A landscape with many valleys, sampled at points; each row gives a point and its height.
A ball rolls from a point to whichever of its 4 nearest points has the largest drop for the distance, and stops where none of them is lower. Distance is the straight distance between rows; heights are no part of it.
q871: [ 40,  54, -52,  39,  11, -18,   6,   2]  h=7.32
q275: [-49, -72,  23, -37, -30,  23,   4,   0]  h=6.60
q796: [  8,  12,  -3,  10,  12, -20,   5,   3]  h=4.42
q72: [-66, -25, -66,   2, -62,  48, -45,  44]  h=6.90
q977: [-40, -48,  13, -23, -23,   9,   2,   7]  h=6.62
q880: [-11,   6, -34,  20, -11,  -9,   3,  18]  h=6.55
q66: [-31, -51,  33, -29, -13,   4,  13,  -7]  h=6.28
q771: [-75, -68,  -4, -36, -50,  43, -25,  18]  h=6.58
q594: [ 38,  39,  -2,  20,  30, -23,   8, -10]  h=3.47
q867: [  34,   43, -110,   42,  -19,    0,   -4,   17]  h=6.08
q230: [-54, -30, -43,  -6, -45,  25, -23,  30]  h=3.38
q900: [ 64,  47,  83,   0,  61, -26,   8, -38]  h=3.57
q615: [ 69,  75,  -9,  30,  40, -25,   8, -17]  h=5.24
q405: [   9,   33, -114,   38,  -29,    7,   -9,   27]  h=6.01
q642: [-88, -46, -49, -24, -74,  63, -63,  41]  h=8.14
q921: [ 39,  50, -96,  46, -10,  -8,   1,   9]  h=6.18
q555: [-49, -21, -53,   1, -42,  24, -23,  35]  h=1.18
q680: [ 72,  61,  50,  16,  57, -21,   8, -32]  h=1.86
q613: [ 37,  42, -78,  42,   1, -15,   2,  12]  h=6.48
q54: [ 50,  52,  23,  18,  40, -22,   6, -20]  h=2.11
q664: [-86, -50, -40, -26, -67,  58, -53,  33]  h=7.06
q443: [  4,  17, -38,  24,   6, -14,   4,  12]  h=6.87
q243: [  0, -27,  43, -13,  15, -12,  17, -14]  h=5.30
q179: [-18, -21,   2,   1,  -5,  -5,   5,   7]  h=8.53
q510: [-40, -12, -55,   9, -33,  14, -15,  30]  h=4.60
q727: [  5, -48,  76, -32,  12,  -5,  29, -24]  h=5.68
q644: [-21,   6, -74,  25, -36,  13, -16,  32]  h=5.78
q398: [ 93,  95,  83,   5,  70, -17,  -5, -43]  h=1.83
q523: [-13,  -6, -17,  10,  -6,  -7,   1,  18]  h=7.03
q368: [ 14,  14,  15,   6,  22, -20,  12,  -8]  h=7.75
q262: [-68, -54, -17, -25, -47,  36, -27,  22]  h=6.57
q206: [ 56,  61, -35,  38,  26, -21,   7,  -7]  h=7.94
q582: [-54, -39, -14,  -8, -35,  14,  -8,  19]  h=6.54
q621: [-23, -28,  16, -14,  -7,  -4,   4,   0]  h=7.70
q467: [-45,  -7, -70,  12, -43,  18, -26,  33]  h=4.72
q71: [ 91,  96,  68,  13,  69, -22,  -3, -35]  h=1.61
q952: [ 32,  10,  60,  -4,  46, -25,  19, -25]  h=5.01
q468: [ 11, -32,  71, -25,  27, -11,  24, -28]  h=5.65
q185: [-39, -21, -29,   1, -28,   5, -10,  25]  h=6.17
q64: [  4,  28, -79,  32, -15,  -1,  -5,  23]  h=6.11
q92: [ 34,  28,  38,   2,  39, -23,  11, -20]  h=2.93
q163: [-70, -36, -43,  -9, -56,  40, -36,  37]  h=5.22
q433: [ 47,  31,  83,  -9,  58, -23,  18, -35]  h=6.31
q947: [ 20, -32,  89, -25,  28, -13,  34, -32]  h=5.75
q380: [-17,   6, -54,  14, -20,  -1,  -5,  21]  h=6.19
q376: [  4, -68,  88, -51,   9,   5,  41, -44]  h=5.96
q109: [ -6, -75,  80, -48,   2,  10,  45, -38]  h=5.92
q738: [ 35,  42, -23,  30,  20, -23,   3,   0]  h=5.03
q972: [-62, -72,  12, -40, -44,  33, -13,  12]  h=6.65
q481: [  4, -10,  28,  -4,  18, -16,  21,  -8]  h=1.45
q85: [-24,  10, -98,  25, -37,  17, -19,  31]  h=5.86
q113: [ -8, -64,  71, -45,   3,   2,  36, -31]  h=5.76
q817: [ 28,  -7,  77, -13,  41, -20,  35, -28]  h=6.25
q593: [ 67,  69,  35,  20,  54, -26,   6, -25]  h=1.82
q171: [ 82,  85,  27,  20,  56, -24,  -2, -25]  h=1.78
q606: [-39,  -3, -82,  11, -56,  26, -27,  38]  h=5.50
q688: [-83, -61, -25, -34, -56,  53, -44,  22]  h=6.59
q946: [ 34,  30,  11,  14,  30, -25,   8, -10]  h=3.84
q33: [-32, -73,  48, -44, -17,  12,  22, -16]  h=5.98
q935: [ 72,  62,  67,   4,  62, -21,   3, -37]  h=2.08
q669: [ 48,  49,  45,   6,  50, -29,  11, -20]  h=1.99
q707: [  4, -26,  57, -22,  21, -17,  26, -20]  h=5.57
q807: [ 21,   2,  48,  -2,  34, -22,  22, -15]  h=4.99
q891: [-57, -21, -59,  -2, -51,  34, -32,  35]  h=4.86

For each start below, name the point where the ball stops.
q946 => q71
q206 => q71
q275 => q481
q977 => q481
q642 => q555
q433 => q71
q64 => q555
q109 => q481
